Points, in no order, along strands that fork and pass close to each other.
Two points are linked if the straight distance between their rows is under 29.9. Some points are linked to none.
K_388: [ -8   4 -40  33 -16  12  12  20  30]
K_6: [ 10   1 -21   9   1   4   6   8  31]
K_267: [ 17  14  -1  37  -5 -12  23  18  50]
K_925: [31 11  1 23  6 17  1  7 27]
K_417: [ 14  16  30 -10  15 -27  26   6  45]
K_368: [-22 -40 -10  29   2  -3 -19 -31 -45]
K_828: [-12  -9  19  17 -10  16 -17  -9 -60]
K_980: [ 22  11  25 -12  18 -23  13  -1  38]
K_134: [-26  -7  -5  32  -4  35   2   0 -18]
K_353: [ -4  11  -5  30  -5  51  -4  12 -19]
K_839: [-10  -5 -23 -24   6  -9   5   0  16]
K_66: [ 11  19   9  14   0 -33  31  16  48]
K_229: [18 17 16 33  1 -7 26 15 51]
K_740: [-28   2 -43  35 -21  12  13  20  21]
K_259: [ -4 -12  23  12 -18   8 -21  -4 -73]
K_266: [-23  -5  -4   0   2  23  -4  -3 -11]
K_639: [  2  11  19 -41  -8  17 -24  -3 -36]
K_942: [  3   3  -2 -39  15   4 -15  -8   3]
K_489: [ 13   7 -13 -14   5 -43  20   4  34]
K_247: [-45 -31  -6  -6   4 -22   1 -22 -23]
K_567: [-40 -11 -26  47 -19  23  14  10   3]
K_604: [ -3   4  -1 -21   8  18 -13  -5  -6]
K_975: [-37  -2 -37  43 -23  17  13  17  13]
K_817: [ 30   9  18 -28  21 -15  -7  -8  20]
K_413: [-17  -3  -8 -12   4  19  -6  -4  -4]
K_867: [  0   8   9 -35   2  17 -22  -7 -22]
K_960: [ 27   8  16 -44  21 -17 -14 -12  14]
K_664: [-11 -32  -3  31  -2   4 -24 -26 -58]
K_268: [  9  -2 -15 -43  14 -43  13  -4  23]
K_249: [ 56  27  33 -10  -6  11 -15  13 -10]
K_105: [  3   1 -30   4  -3 -11  11  10  31]
K_35: [-11 -23  10  26  -5   7 -22 -21 -60]
K_526: [ -3  -5 -21 -50  14 -31   6  -5  16]
K_788: [ -2  12  -5  49  -7  60  -1  19 -23]
K_659: [ -3  12   0  14  -3  44  -9   7 -21]
K_630: [ 27   9  19  -9  17 -14   4  -2  31]
K_171: [ 10   2 -16 -29   9 -42  18   0  29]
K_629: [-37 -14 -19 -49   8 -25  10  -9  -4]
K_531: [ 13  16  20   6   6 -28  29  12  48]
K_490: [ -2 -13  29  -4 -21   4 -22  -6 -75]
K_612: [-42 -38  -8   8   2 -20  -2 -25 -26]
K_363: [ 55  25  26 -12 -13  18 -17  22 -19]
K_834: [ -3 -11  34 -21 -22   1 -21  -6 -72]
K_737: [-35 -20   0  19   0  10  -3 -15 -24]
K_638: [  3   5  29 -45 -20  14 -21   2 -53]
K_807: [25 15 21 24  9 -2 18  8 43]
K_711: [-42 -20  -8 -40  11 -20   4 -15 -13]
K_691: [ 39  19  29 -20  14  -6 -14  -5  12]
K_522: [ 17   9 -23  48 -11   8  14  19  44]
K_799: [-34 -44 -14  21   1 -17  -9 -29 -32]
K_899: [  9  10 -27  12  -8 -29  19  14  37]
K_587: [-47 -28  -3 -28   9 -26   2 -22 -23]
K_810: [  9   5 -30  38  -9  10  12  17  38]
K_924: [ 28  14   3  -3   6  22 -13   2   4]
K_447: [ -4  -3  36 -41 -23   6 -21  -2 -62]
K_476: [22  5 -9 14  6 12  2  5 29]
K_787: [-22  -8 -24 -53  11 -27   9  -6   6]
K_660: [ 12  14 -14  17  -5 -34  23  15  43]
K_493: [ 13   2   3 -50  21 -14 -13 -12  10]
K_743: [-35 -12 -15  44 -11  30   8   4  -7]
K_726: [ 48  23  33 -21   4   2 -17   1  -2]
K_676: [33 16 16 29  8 11  9  9 35]
K_505: [-19  -2   1  15  -1  34  -6  -1 -21]

A fork is a point with three links, a tip a point with one. Leave the first point through the second and follow the links. Name the first fork or tip that comes.
K_587, K_711: K_489
K_788, K_353: K_505
K_249, K_726: K_817
K_447, K_638: K_604
K_676, K_807: K_267
K_817, K_691: K_363
K_134, K_743: K_522

A fork is a point with three links. Follow the links from the first point to the second and name the forks in between, in order.
K_531, K_726: K_817
K_413, K_788: K_505
K_493, K_639: K_604
K_353, K_639: K_505, K_604

Name the points in between on the shortest way along the links from the first point to the second, in order.
K_363, K_960: K_249, K_726, K_691, K_817
K_639, K_834: K_638, K_447
K_6, K_267: K_476, K_925, K_676, K_807, K_229
K_788, K_743: K_353, K_659, K_505, K_134
K_787, K_171: K_526, K_268
K_899, K_531: K_660, K_66
